Points, in no order, along strands that fork and pass close to each other.
Points whose rows are less than 93.2 apart are linked; no others are. Some points are linked to none.
Gide: [  3 -11 -15  21 -12  13 -14  20   4  -2   0  20 -13 -14  11 -58   1 -11
 -34   8  44  10 -27 -20  -4 -27  -8]
vurap: [-28  30  38   5 -20  24  -6  -1 -39  18  13  18  -3  15 -12 -19  42 -34
  -2  60  -1  17  24  27   2  21  20]
Gop: [ 18  11 -25 -17  48  13 -23  -3  23   1 -12 -15   3  23  16  12 -55  38
  31 -23 -31  28 -23   7  12  23   4]
lesop: [  0  -4  11  -1  -8  41  -7  23  16 -24   8   6  -9 -17  20 -61  -9 -37
 -17  14  38 -15 -20  -6   6 -21  14]
nuben: [  8 -10 -34 -11 -36  -5 -30 -10  -9  -7  18 -11  -1  36  14  16 -41  44
   3 -23  48 -11 -24   3   4  13  25]
Dake: [  9  11   1  -2 -49  13  23 -10  -7  26  -6  12 -19 -32 -24  -1 -11 -21
  -3  46  -6 -21   5   3 -27  27   0]
vof: [ 14 -29 -29 -32  -7  13  -9 -28 -11 -14  27 -58   1   0   8  21 -34 -12
  27  -4  48  -3 -30  -9   2  -8  -1]
Soge: [ 28  12 -15  -7  41 -11 -16  -3  -1 -10 -18 -42   7  24  -1 -31 -44  25
   3 -27 -24  29 -46  -3   4  30 -12]
budul: [  7  -5 -18  -7   5 -22 -12  -6  28  -6 -17  37   9   0   5   5   3  43
  -6 -16 -26 -17   9 -19 -13  -9 -13]
Seka: [ 30  27  31 -25 -44 -15 -15  -7 -10  -4  22 -36 -19  12 -27   2 -23 -19
  19  14  22 -10  11 -25  -6  14  29]
Gitov: [ -5 -22   5   1  33  11  10  33  34  -6   9  31  -4   2  12  22 -16  -6
  21  -8 -16 -10   1 -38  17 -44 -16]
Tepe: [ 17 -24   5  -4  37  16  28  18  11 -18  11 -19  21 -26  35   6  23 -44
   0 -12   4   0  -2  -9  20 -19 -20]
govo: [-36   8  14 -18 -49 -13 -37  -6   6 -14   9  -1   0  29  11  -7  36 -12
   0  43  25 -19  55  12   3 -24  -3]
fadu: [ -9  38 -12 -12 -37 -19 -32  -3  32   3   5 -40  -5  24 -31   1   5  19
  11 -28   5  17  46  -7 -15  -5  48]
duge: [ 30  -3  45  14  29 -31   5  43   5  -9  16   7  -4  32  12 -12   4 -23
  -3 -11   5  10 -34 -37  44  -5 -36]
Fuvog: [ -5 -13   9  -5  46  14  22  13  21  -8  -3  13  12  17  21  45 -24  10
  36 -24 -21 -26  10  -5  22 -13  -8]
nek: [-10 -37 -46  -3 -16  -3  12   1  -8  11 -33 -33  18 -11  14  -9 -17   2
  -8 -35  17  -2 -32  17   0 -12 -41]
kirek: [ 17  -1  18   8  20 -24 -12  34  -1 -19  11  10  10  29  28   1  15  -3
  -7 -30  32  -3  -1 -17  31 -21  -8]
mesiv: [ 22  -8  -9 -31  -4   4  15   2 -14 -19  18 -55  16  22  32  26 -12 -26
  36 -29  35  -4  -9  12  20   0  18]
bamok: [ 33  -5 -38  27  -7  31   4  24  23  19  16  55   6   1  27 -11 -13  17
 -24   1  12   9 -29 -24  -8   8  13]
limur: [-30  23  29  20 -46   8 -15  71  27  33  11  17 -13  17 -13 -22  10 -24
 -11  11   7  31   3 -15  26 -20 -18]
miba: [ 12  -3 -33  16   3  -3 -17   0 -37   1   9 -25   5  35  25  12 -32  33
  -1 -44  54  14 -37  12  22   6  17]
Vafo: [-25   2  16  -3 -25  21  36  23   8  21 -12   6 -16  -4 -14  32 -41 -14
  31  16 -36 -26  11   7   0   3   2]
filol: [ 35  -8 -37 -17 -38  -9 -18   6   3   1  13  -4  11  12  20  -3 -10  10
   1 -17  33 -11  -6 -18  -4   2   4]
Lazer: [ -6  19  27  16  61   4  -5  12  -7 -39  10  22   5  20  16  -4  -5  28
  -8 -30  -9 -19   0  11  23  10  46]
vuda: [ 53  31 -10 -19   9 -44 -34 -18   7 -16   3  -8   6  15  -1 -10  10  30
  -1 -15 -22  14   9 -27 -22  18  12]
Zul: [  5  24  28   6  -8   0 -25   6 -34  10  31  27   5  26   5 -27  58 -26
 -18  57  18  25   9  -6  12  15  -5]
Pevo: [ 20 -30 -14  20  36  17  23   3 -24  23   3  -4   1 -17  -3  -8 -12 -20
  -8  -1   4  30 -60 -29   2  -3 -39]
fis: [ 12 -15 -36 -23 -20 -31 -29 -28  30  -8 -16  13   5   6   2  27 -26  53
   9 -10 -26 -32   0 -13 -11  14  -8]
vime: [ 12   7   0   2  18   1  -8 -27 -41   3  13  14   5   5  -1 -32  57 -25
 -15  48   8  26  12  -9 -12   4  -7]
loz: [-19 -16   7   2  -9  -9 -26  19  -9  27  16  21 -25  24 -33  31 -27  17
  14 -10  14   5  -9 -54  11 -34  -3]
mazaz: [-32 -12 -20   3 -24  28 -48 -22   7  32 -16   3 -13 -18 -30  -7 -37  22
  15 -24  18  23 -17 -18 -12 -47  16]
Niso: [ 32 -39 -25  -9  38   1   4 -24  -2 -26  16 -35  19  -7  36   7 -21   9
 -18 -10  38 -38 -20   5  16  29 -36]
nub: [-27 -16  -6  17  59  28   3   3  17 -34  -9  22  -9 -25  28 -11 -36  12
  -1  -5  -6 -25 -28   2   7 -35   5]
ruvo: [ 28  27  27   2 -39  -5  18  12 -28  13   7   8 -13 -19 -11  -8  14 -36
  -8  54   1  -8   1  10  -7  39  -5]
mip: [-15 -39 -41 -13 -24 -17 -16 -21   4  -1   5   4   3 -25   8  10  38   1
 -20   8  33  -7  26 -12  -8 -36 -35]
zopin: [  1  13  -9  -2  -9  -9 -29 -24 -10  25   3  11 -17  -1 -30  -8  14   7
  15  11   0  42  18 -37 -27 -36  -3]
Zumu: [-21 -12  25  -1  10 -26 -18  14  -9 -21  17  24   5  22  24  37  25  11
  -4 -23  46 -36  20   9  30 -20   6]
Nul: [  7   7  -7 -18  33  20   5 -10  -4   4  14   5   1  43   1  48 -47  37
  35 -17 -13   1 -12  19  13  42  20]
lufaf: [ 33   8 -13  -8 -20 -50  10 -30 -14  -3 -30 -41 -13 -31 -28   8 -16   4
  22  11 -21   5   2   7 -26  -6 -14]
remov: [ -8 -33 -20 -12  -2  44  31  -8 -11  10  16 -20  18 -34  21  25   0 -28
 -14  -4   9 -10  -6  18  -7  13   1]
Noga: [ 12  -7  17 -13  -6  -1  29   6 -26  -5 -10 -28  -7  -9  -6 -14 -24 -35
  -1  21  -3 -30 -34   5   1  30 -29]
tatek: [ 48   9 -34   8 -36 -15  26   3  -3  10  -2  -3  21 -22  27  -5  53 -27
 -24  21  11  11  24   9 -12  22 -21]
posid: [  6  -2  24   6  -2  52  17  15  14   0  10  29 -14 -20   0 -55 -13 -41
 -16  31  -1  -5 -35 -11  -6  11  15]
lilu: [ 16   0 -18   0  10 -18 -19 -35 -11  10  -1  22 -11 -14 -18 -33  33   0
 -17  42  -1  28  -1 -35 -35 -12 -37]
namet: [ 18  -3 -30  15 -22  38   4  19   0  43   5  24   4   0   1  -3 -21   2
   3  -7   6  30 -26 -26 -10   1   8]
pemoz: [ -4 -45 -22  30  56  49  37 -11  15   5  -7   2  28 -35  35  18 -11   8
 -17 -22 -10  -4 -23  26  15  23 -22]
naluk: [-28  27  46  -9 -12 -14  -7  51  -6   7  16 -33 -11  37 -19  25  -3 -15
  16 -25   2   7  20  -1  22  -6  23]
fot: [ 10   2  -7 -26  -2  30  -8 -26 -22  17  24 -14 -11  28 -15  21 -54  19
  33   6  18   8 -32   1  -5  37  31]
Kaga: [ 31 -29 -14 -19  19  -7   3 -49   5  -7  31   2  11 -30   8  57   7   9
  -3   4   0 -23   4 -27 -14  15  -8]
bened: [-27 -19   8 -22 -29   6  12   0  -2  -9  13 -15   7 -41  17  16  45 -48
 -26  37  16 -24  31  27   6  -1 -37]
ripel: [ 16 -19  26   3  35  13  38  -1  30 -27   7  37  19 -21  31   0  33 -22
 -25  13 -16 -46   8   9  11  31 -14]
dos: [  0  25   8 -27  14   6   1 -21   5 -13 -21 -45   1 -12 -11   1 -39   3
  45  -8 -55   1   0  16 -20   6  31]
Matu: [ 51  25  -5   8 -26   2  17  38   4  29  22  16   4   9  15  26  18 -20
  19   2  -4  33  16 -32   6  -2  11]
Giruk: [ 29  23   6  -3  14 -28  21 -17   5 -29 -16  10  15   2  14 -16  46  -3
  -2  25 -31 -14  46  17  -8  16 -12]
Kop: [-15   2   7 -15 -28   9 -15  11  -8  13  21  -6  -4  16   0  25  19 -15
  28 -17  41  27  23 -10   6 -45  34]
diviz: [-16   2 -19 -22 -30  41 -25 -28  34   1 -22   7   4 -30  -6 -31 -25   6
  12  -2  -3 -20   8  12 -27 -14  26]
Sebu: [ -6  31 -15  -5 -30 -18 -11 -50 -14  -4 -13 -16   2  10  -8  -8  37  15
  10  28 -21  23  50  36 -35   4  26]
sopim: [-16 -43 -41 -20   1  16 -33 -34   0 -29  15 -38  -4 -22  21  24 -41  16
  11  -8  53 -18 -30   2   7 -24   7]
nabo: [ 36 -14  -7  28  20   0  64   4   5  21 -21 -18  18 -21  13  24  -2 -19
  16  -9 -25   4 -12   1  13  23 -45]
mido: [-16   0  -3  30  47 -13 -15   2  -8 -18 -25   8  -8  -8   0 -46   3  25
 -23 -30  -4  33 -32   4   2 -28  -4]
dupu: [ 12 -12 -11  19 -22 -19  52  25   7  22 -31 -14   9 -15   8  40  -3 -21
  21 -12 -18  -7  17   7  18 -10 -39]
tez: [ -2  25 -34   6 -31  10 -25 -32  -1  17 -11  12  13  11   2 -38  36  16
 -12  30  -8  34  39  13 -37  -1  12]
per: [ 38 -11  28  25  39  -7  14   3 -11  13  24  43  15  10  17  18  35   3
 -13  -6  21  -9 -11 -24  25  34 -11]
sodap: [ 36  32   6 -14 -23  10   0   1  16 -17  -6 -40  -5 -27  -2 -30   4 -48
  36  16   5  16  43  -9  -9 -34  13]
puvi: [-29  -7 -14   9  22   4   1  -7  -5   3 -37   7   8 -17  -2 -40  24   2
 -11 -17 -15  36 -12  18 -15 -36 -20]
kube: [-60  14  45   4  -8   6  -5  15 -25  11  -5  20  -9  25 -16 -17  32 -15
 -13  36  -7   3  20  31   3   1  -5]
sunip: [-20 -30 -25 -12  22  -7 -42 -21   3 -22   2  -8 -13   7   7  31 -53  46
  24 -16  19 -19 -26  -7  16 -29  -1]
rov: [ 45  26   2   6 -26   5  10  -7  11  -4 -18 -25 -18 -45 -24 -25  -5 -34
  25  55 -11   8  44  13 -23 -25   6]
Bigo: [ 17  12 -25 -18 -32  13  -5 -20  13  15  17  17   7  -4   7  44   1  17
  32  -9  -4  12  15 -11 -22   0  45]
Lupi: [-27  14   4  -2 -35  52 -22 -24  27  21 -23  17 -14 -19 -45 -51 -31  -9
  -9   5   0 -11   8  -6 -23 -16   8]
mebab: [-28  -6  19   1  32  27  16   6 -31   7   3  19   7  -9   0  10  18 -17
   8 -10  -2  12  -4  14   4 -16  25]
zafur: [ 25  20 -18 -16 -15  17 -18   2  49  -1  -2 -21 -10   6 -15 -19 -62  20
  22   3 -38 -11   2 -30 -16  23  12]
lames: [-29 -39 -36  13  36  52  26  11  23  -8  -4  12   3 -21  34  14 -44   8
  -4  -2   6 -24 -21  18  17  -8 -23]
Zar: [ 65  11 -32   3  -6 -26   6 -24 -11  20   6  -2   3 -23  -1  21  15   0
  10   6  -8  27  -1 -34 -21   6 -15]
fara: [  1   2  28 -17  15  19  27   1   3  -8  12  42   8 -11  11  23  16 -16
  -6  25 -18 -47  10  10  -3  31  14]
lagaf: [ 34  21   3 -14 -19 -39  14  -7 -14 -15 -21 -33  -6  -9 -16 -25 -11  -9
  -2  10 -16 -19  -1   2 -18  20 -14]
Daso: [ -8  -3 -13 -34 -31 -13  -8 -55  -5 -16  -9  -5   9 -13  -4  13   3  20
   4   0   2 -22  -8  32 -36  23  25]
rusa: [ 33 -18  -1   2   7  -2  -1  -3 -32  23  33  16   3   7   1  30   5  -6
 -10   2  33  -1 -28 -32   4  18 -11]
dazel: [-39  38   4  13  -1  -5  -8  16  15  23 -10 -13 -12  20 -55 -26   6  18
 -29  -7 -24   9  13  10 -31  37  35]
kizu: [  4 -20 -30  17  28   3 -20 -48 -29  16  11  17   3   5   8  50 -26  51
  -2 -14  30  -2 -46   9   6  30   8]
pip: [ -4  27  16 -15   8  17 -28 -33 -23   7   9  -2  -7   0 -27 -15   5  13
  14  -7  -8  27  -1   3 -27   8  55]
sesud: [-27 -36 -22   3  37  25  12 -37   2  -2 -12  -3  27 -34  26  46  -1  22
   2 -36  -5 -17 -10  41   2   7   9]
rok: [ 30  15  14  22   0  -6  31  13   4   8 -13  11 -19 -39 -18  -2  17 -38
   7  70 -33  16  30   8 -12 -17 -18]
Lav: [ -1 -53  -9  10  -5 -17  22 -27 -13  28   9 -12   9 -15  -4  59   2   2
 -13 -16  29 -16 -11 -14  15  15 -54]
gorat: [-13 -24   4 -23   5  44  19 -12 -22  -1   5 -28  -4 -24  -2 -12 -32 -34
  -1  21  13 -34 -34  12 -12  20  -3]
Papez: [ -9  28  26  -4 -19   7  13  16  20  13   5   8 -23   2 -32  26 -27   1
  27  14 -39 -14  41 -12 -12   0  33]
faf: [ 19 -24  -5   1 -14 -33   9 -13 -17  23   9   8   0  19 -11  48 -12  15
   7  -8  13 -18 -17 -28   8  15 -35]
vofad: [-24 -37 -33  13 -16  -9  27  10  13  24 -41   4  14 -13   3  21  -6   7
   6 -35 -11  -7  -7   2   6 -25 -48]
retu: [  5  10 -38 -14 -18  22 -44   3  44  15 -23 -31   3   2   0 -24 -55  31
  16 -29 -19  16 -11  -9  -9   2  18]
guvak: [ 39 -20 -35  -1  10   2   5 -30 -30  32  20 -21   3 -25  -4  26  -8  -9
   7  -1   9  28 -38 -35 -13   7 -27]
bip: [-28  17   2   8 -47  22   4 -22   4  33 -27  21 -23 -22 -45 -28  -6  -6
  -4  38 -18   4  25   3 -34  -3  -7]
vazus: [-31   5  21 -19  -2   6   5 -14   2 -11   5  46   2   4   7  15  34  -2
  -8  43 -11 -39  46  26 -12  12   8]
beto: [-10  35   2   3   3 -20 -15  35  36 -16  -1 -31  -6  32 -10 -35  24  -5
  -6  -8 -16  30  47 -12  -3 -27   8]
sepin: [-23  38  19   5  11  -1  -2  -8 -12  10 -14 -11 -14   4 -46 -25  13   5
   0   7 -39  33  23   6 -28   8  21]
lafig: [-19   7   6 -25 -27 -16  12 -16   5 -16 -21 -45  -7   3 -13  17 -34   7
  34 -18 -24 -16  11  24 -12  -7  18]
zov: [-43   6 -12   5  -8   8 -23  22  19 -18 -16  16  -3   8  10 -36   4  23
 -18 -17  15   3  26  14  -5 -41  18]
Bana: [-42  11  21 -16 -42  -5 -23  -8   1   0  12 -12 -11  25 -11  20  31 -19
  29  15  26  15  56   2   7 -49  16]
Lilef: [ -5  -4  -4  17  -5 -18  10  32  45  -4 -17  15 -16  14 -14 -51  -9   3
 -31 -12 -32  17 -14 -19  -7 -15 -24]
bis: [ 23  17  -1 -19 -45  19 -11 -17 -10  10  10 -26 -10  17 -21 -15 -46   2
  12   3  18 -14 -17  -5 -19  40  27]
Lokeg: [-25 -36  -1 -15  -4  28  -1  28  18   7  26   8  -8  -6   5  49 -23 -20
  33   1  16 -22   4 -31  20 -39  -2]
linot: [ 31  27  -1  15  -4 -21  11  24   1  13   3   2  -7   2   1  13  34 -21
  23  20 -14  43  44 -21   6 -38 -11]
futeb: [  4 -38 -29 -13  -9 -32   6 -42  -3  -5  -3 -28   2 -50  -6  21  31 -12
 -18   3  10   0  18 -15 -17 -23 -53]
limid: [ 10 -35 -31  12  43  20   3 -38 -17  -7  18  -8   4  -8  26  37 -30  35
 -16  -8  46 -24 -28  16  23  46 -22]
Vum: [ 20 -12   5  25  30   3  41  15  -5  20 -13   1  10  16   1  -5 -16  -7
   5 -22 -18  21 -39 -12  18  14 -36]
gapo: [ 24  12  12 -16  35 -42 -41 -20 -14 -28  14   2   3  24  -4   0   7  38
  -5 -24   7  -5   1 -17  -4  -2  19]
runa: [  3  35 -12  12 -50 -43  -8   3   0  21  -5 -24 -18  25 -38  18  13  19
   2   1  -8  33  49  -2 -14  -3  16]
neluv: [ -4  -5  26  -1 -20 -18  -2  41  21  -7   5  27  -7  -1   8 -22  21 -30
 -23  25   8 -13 -11 -13  22 -12 -45]
luvu: [ 21 -19 -38  -3 -26 -49  13 -46 -14   4 -21 -41   0 -44 -17  36  18  -3
  14   4   0  19  -1  -1 -22 -22 -33]
kub: [ -4  14 -13  20  -6  28 -20  20   0   5   2   7   8  19  19 -55  39 -14
 -12   3  26  58  18  -3   0 -39  16]
bebel: [ 22  42  36   5  -9 -18  15  26  33 -19  -2  -5 -29  -4 -26 -36  -7 -18
  -9  46 -47  -6  28  -7 -13  17   7]
tumer: [-23  22  51 -20 -49 -23 -16  16 -22  -1  25 -23 -18 -11 -18  21  23 -43
  24  37  29 -10   8  16  24 -15 -16]
nog: [-16  -6 -11 -18   9 -12   7  -3  20  -6 -22 -25  10  20   6  36 -35  30
  38 -39 -35 -14   6  12  10 -12  -6]
vegi: [  4  12  23  -4 -11  -3 -16  36  10  -4  19  15 -13  28 -10 -22 -16   4
 -25   2   5 -14  -7 -26   1  16  11]
kifo: [-45  -9  26   4 -14  18  35  33   7  24 -15  38 -14 -18 -14  16  -9 -27
   4  27 -29 -24  -2   3   2  -6 -22]
sufo: [-11 -10 -52  -5 -29 -22 -29 -39  10   4 -16  16  12  -5   9 -16  42  25
 -15  25   0   7  38   3 -33 -21 -26]
Gorog: [ -3  11  11 -17  28  18  15 -14 -16 -16 -16 -11  10  -6  -2 -14 -25   2
  16  -5 -44 -14 -17  26 -13  29  28]
sivu: [ 27  23   0 -12 -57 -16   9  19  -4  -7   1   0  10  -5  24 -26  41 -35
 -24  38  21 -14  16  26   0  35 -15]
nudi: [  9  21  -7  25  37   5 -18  -2 -14 -36   9  25  -2  18  33  -6 -28  49
 -21 -21  10 -27 -24  10  15  30  37]
Gal: [ -4   0  21 -10 -40 -32   4  10 -25   4  10 -33 -11 -34  -8  20  34 -52
  -2  42  28  -8   6  17  15  -7 -50]
losod: [-10  30  37  27  19  -5 -13  20 -17  11  24  30  -4  44 -12 -24  51 -11
 -22  36 -18  48  15 -12  17  12   6]
tilot: [ 12 -10 -16   2  35 -26 -41 -44 -22  -9   5  20   4  -6  10  28   6  44
  -7 -23  22  -4 -27  -5  -5   1  13]
Mozab: [-33 -24  -9 -14 -46 -17 -19   5   9  -2  15  28   0   3  10  30  47  -7
  -6  27  32 -25  43  -2  15 -26 -20]
guzu: [ 24 -28  17  26  41 -10  31   1  34 -24  -8  20  30  -7  44 -20  31   7
 -15 -23   6 -32  -3  10  22  24 -24]
rotul: [-37   0  18   2   8  10 -22  53  26 -18   3  -1 -18  18   2 -19 -26   5
  -1 -28  12  -7  10 -15  20 -49  17]
Kole: [  5  32  14  -1   7 -32  11   6  29 -29 -23   0 -14   4 -14 -28  14   4
  -7  28 -57  -8  47   6 -20   0  -9]
dut: [-24  27  26   7  48  -5 -26   9  -6 -26  14  24   0  38  -2 -20  34  27
 -20  -4  -9  10  33  11   3   0  44]
nev: [-21 -17 -18  43  12  19  19  31 -16  14 -15  18  13   6  31  11  -3  10
 -14 -45  30   3 -23  18  28 -15  -2]
Lufi: [-32  -7  20 -18  -4  -9  -8 -10  -6 -20  13  36   1  17   8  33  16  18
  -2  -5  21 -40  27  26   0  -3  36]
pono: [-37   0  17  -6  55   7 -14  -9  12 -43 -15  31  -6 -17   4 -25  -2  22
  -9   2 -26 -25   5  18 -15 -25  22]
zado: [-22 -11  13   7  -1   4  25  29  31   3 -20  29 -20   0 -19 -20 -34  -2
 -10  11 -41 -14 -17 -18  -8 -10 -30]
ses: [  3   6 -10 -12  24 -18 -10 -22   2 -34  -7  11  21  12  25 -26  50   8
 -11   6  -4   0  39  20 -10 -10   0]
Duro: [-26 -16  27  19 -18  12  15  60   9   8   6  25   1  -9  17 -19  14 -40
 -28   5  19  -2 -46  17  36  -5 -41]
kozaf: [ 43  18  19   9   8 -43  29 -22  -5  -6 -13   2  16   5   6  24  38  10
  13  -7 -16 -15  39  17   8  33  -3]
ril: [-18   7 -14  -6  -9  -3   1 -11  -4  12 -41 -31  -6 -33 -24 -38  -1 -13
  14  -7 -23  35  -4   3 -27 -36 -20]
Lanit: [ 33  13 -13  10   3 -11  41  -9  20  -4 -44  -5   9 -19   0 -27 -19   8
  -2   4 -66  -3 -21  18 -19  36 -22]
gosu: [ 15  -3  -4 -16  24  44  10  22 -16 -26  22 -30  20   4  42  -6 -15 -29
  19 -19  27 -10 -17  19  23   3  41]
bunan: [-20   4  -2 -18 -10  54  24   0  29  -3 -14  11   6 -38   9 -24  -7 -28
  15  14 -21 -20  18  17 -22 -11  23]
Lekup: [ -8 -38   8 -14  -5  33  29 -12 -13  -8  22 -19  19 -58  25  20  27 -37
 -48   7   1  -9  23  18  -1  14 -25]
Ture: [ -4  -9  -3  -8  60  19   0 -28 -34 -27 -24 -23  20 -19  10 -28 -22   8
   4 -18 -12  -9 -48  40  12  24  21]
Bube: [ 15  -2 -31   9 -20  -1  14 -16 -12  31 -24  14  19   2   1   6 -12  28
 -12 -20 -20   5 -27  19 -19  45  -6]
ratuz: [ 11 -26  43  35  47  -3  27   8 -20  15  11   6  31  -6  23  13  51 -11
   0 -30  34   2  -5   4  48  26 -11]
mul: [ 23  30  34  25 -24 -25  19  35  22  -8  -2   9 -25  -9 -11 -36  19 -38
 -11  71 -36  18  14   9   7   0 -29]
ges: [ 28   0 -19   4  16  -7   5   7  37  -4 -13  25   3 -10   9 -29   2   7
  -4  -8 -37  27 -10 -29 -18 -23 -20]
feb: [ -8   6  16 -21  15  -6 -31 -20 -35 -16  -2 -50 -11  15 -29 -36 -43  19
  -3 -18  10  -8 -40  11 -14  19  24]
mufi: [-16 -20  -7  -4 -12 -14  32 -29   2  12  -6  16   5 -27  -7  62  26  -5
   9   7 -10 -15  31  10  -9  -7 -13]
rini: [-30 -18  -8 -15 -29  29 -23 -21  25  16  -2   0 -19  -6 -38  28 -49  14
  49 -10 -10  -5   3 -31  -3 -36  18]
pup: [-10 -12 -19 -13 -14   2  -2   5   2   1 -26 -33   0 -10  -8 -32 -36  -2
   8 -19  -2  -2 -26  -5 -12 -25 -21]
Lorin: [-42 -15   1  -7  -3  16   7 -41 -50  -6   6   5   9  -8  -1  23  30   2
 -11 -10  39  -1 -10  50 -11   7  49]
zulog: [-11  41  23  -3  -4 -29  -4  51  20  -6   3 -65 -17  29 -28  -3   6 -21
  14 -23 -10  14  41 -11   8 -16  21]
dobo: [ 18  28  -9   9  36  -5 -21   6  -8  -1  -8 -26  13  26 -15 -27 -18  34
 -20 -35 -30  29 -36   8   0  52  44]
beg: [ 24   1  -7  -3  13  39   3  28 -12  -8  32   8   9  22  38  10 -28  -4
   2  -3  35 -16 -21   2  27  22  32]
ladov: [-34  -5   8  31  37  -7  -6   3 -39 -15 -20  -2 -13   5  -2 -24 -24  24
 -22 -29  14  -6 -40  16  12  -9  -1]
gur: [-39   9  54  -1  11 -12 -16  11 -10  -6  14  50  -6  27  -6   3  40  -2
 -18  45  -8 -22  26   9  13   6 -17]
bamo: [-11  31  60  -7 -10 -36  -4  36 -30   6  16 -17 -15  15 -22  21  19 -28
  14   9   1   8   7   1  28  -1 -16]
vidi: [-30 -22   2 -14 -17  21  -8   4  -9   3  21  -2  -3   9   7  38 -16  -3
  22 -15  45  -9  -4  -4  10 -33  34]
kosid: [-55   6  26  10 -25  15 -13  59  20  15  -8  -7 -20  17 -23 -29 -11 -17
  -5 -17  11  17  13 -12  18 -43  -1]
Saden: [ 22  20  43  14  32  -1  27  38  11 -15  16   8  -1  30  -2 -35  12 -29
  -9 -12 -34  30 -19  -5  35  22  26]
lenu: [-24 -24  -4 -23 -13 -12 -39 -43   6  -9   8  -8 -16   9 -30  38 -40  40
  31  -6  12  -7 -24 -23  -8 -23  19]
fumun: [ 23 -36  -3 -16  51  16  27 -16   6 -40   9 -37  27 -33  37  -5   2 -21
 -13 -10  -3 -32 -10   9   8  15 -23]
vizes: [-16  -6 -33  13  -5   9 -39  11   8   7  -8  16  -7  -8   5 -11 -29  40
  -6 -28  19   8 -10 -13  -4 -37  18]
fipem: [ 26   6 -24  30  22  21   5  10  11 -17   3  45  10  -2  41 -25  -3  27
 -29 -15   1  -1 -26   7   2  19  33]
Doz: [ 24   2 -25   6 -16  40  33  28   0  39  13   7  14   7  21  34 -16 -17
  25 -10  -6  22  -5 -10   1  11  13]
dil: [-10  17  10   1  27 -13 -21   5 -33  -6   6 -42  -4  44 -24 -12 -32  34
 -15 -39   8   1 -31  14   2  39  36]
Nuti: [-11  -8  10  26 -34   7  29  45   3  33   2  25  17 -21  21   8  47 -39
 -32  13  14   8 -17  22  29  13 -51]
Govem: [ 61   1   1  20   6 -46  29 -27  -8  14  -3   2   6 -19  -6  52  22   7
  18   4 -12  -5  24 -10  -3  18 -24]
Magem: [ 13  39  44  -2 -27 -24  -7  22   5   7  17 -26 -37  12 -48  17 -29 -10
  13  26 -13 -13  28 -21   1  14  22]
Lizo: [ 24  -6  -7  26 -22  -2  42  11  -9  32   1  11  19 -30  20  24  55 -36
 -28  13  10  15  11   9  11  28 -40]
niza: [-16   7  -3  38  26 -22 -11  35  23 -10  -8  11 -14  24  -9 -46  -3  28
 -47 -31  -5  29 -21  -8   4 -15   2]
viga: [ -9   1 -18   4 -44 -34  -6 -10 -16  31  -9  -8 -16   2 -37  26  11   9
  20  -8   5  39  17 -21 -12 -38 -14]
rigos: [ 18  10 -27 -22 -64   0 -26 -18  29   1   5  -7  -1   7  -8   3 -12  17
  21 -15  17  -6  26 -20 -14  -6  35]
fuf: [ 25  33  -3 -11   5 -20 -26   1  29  -2   6 -12  -8  20 -27 -17 -31  35
 -11  -2 -39  -9  -4 -29 -28  42  21]
Big: [  1  -4  13  -1 -17 -42  -6   2 -22  21  14  -7 -23  43 -41  50 -32  23
  16 -10   1   1 -13 -42  10   5 -19]
Nef: [-38  21  -9   5   1  -2 -53  -3  35 -12  -3  -7  -4  30 -14 -49  16  25
 -19   7  -2  12  50  -4 -19 -32  16]
bot: [  3  -9  40   8  24  -4  32  23 -15   2   8  -9  18 -18  15  15  44 -51
   0  -4   8   3 -10   4  38   5 -31]
fil: [  4 -18 -30 -30   0  -5 -34 -49   9  -2 -14   3   3  -8   7  26 -35  43
   6   6 -14 -22 -32  15 -21  32  10]
veke: [ -2   6  34  26  41  18  26  34  -7  -6   7  28   5  31   4 -10 -11   6
 -14 -22 -18   2 -28  11  31  27  27]
kan: [-13 -19 -13  13 -15  -8  -5  16  10  -2  -8  37   4   0  18 -42  38 -13
 -46  32  23  -2   0   3  -2 -14 -41]
vuvon: [-19 -55 -18   9  19 -11   5 -48  -6   8  -8   0  15 -28   2  45   3  27
 -14 -27  14 -23 -17   8  -3   1 -33]
fir: [-24   7  27   9  51 -12  -8 -22 -27 -24  -5  21  23  30  11 -20  59  11
  -8   8 -13   6  39  31  13   1  12]
busov: [-20   1  -1 -17  -6   7 -22 -40 -32 -12  -1 -12   7  -1  -4   1   2  22
   4 -23  20   6 -17  38 -19   5  54]
teg: [-35 -23   4  20  54  20  21 -16 -41 -12 -28  -9   4 -12   7 -13 -29  12
  -9 -20   9 -25 -48  45  17  19  -9]
pizaf: [ 19  14  27   9  20  21  24  18   9  -7  12  21 -14   2  -5 -58  13 -38
  -7  16 -31  36 -21 -13   7   2  20]
zasu: [ -5  22  29  15  14  -7  12  32  10  -1   5  27   2  27   9  -3  47 -21
   2  13 -25  35  33  -5  19 -14  -8]

A fork is a point with three links, a tip a point with one. Leave the first point through the second and follow the links. Name the first fork or tip that comes.
vidi, Lokeg: mido
beg, gosu: zov
bunan, diviz: Lazer
Saden, pizaf: bunan
fumun, Niso: retu
retu, zafur: rusa
Ture, Gorog: mip
Lilef, zado: feb
Lazer, nudi: Zul

Follow the links from the first point to the second, and from the first to the third. Name the last point that the two ways share.
sepin, dupu, fot: Lilef
rigos, pizaf, guvak: Lazer
dazel, per, kozaf: guvak
tumer, tez, Ture: mip
fadu, Pevo, kan: Lazer
Dake, Pevo, bebel: Giruk
loz, Lizo, ril: guvak
Papez, mul, nudi: Giruk
Lilef, vidi, veke: mido
Ture, Magem, Vum: mido

A fork is a point with three links. Follow the links from the first point to the second and name the forks in between, in order.
Lokeg, ges: mido > Lilef
Zar, teg: guvak > mido
fara, Saden: vazus > Zul > Lazer
fadu, Pevo: Zul > Lazer > Giruk > guvak
sodap, zado: Giruk > guvak > mido > Lilef
dupu, nub: guvak > rusa > faf
sivu, guvak: Lazer > Giruk
faf, pizaf: rusa > guvak > Giruk > Lazer
Seka, Big: Lilef > mido > guvak > rusa > faf
nudi, Big: Lazer > Giruk > guvak > rusa > faf
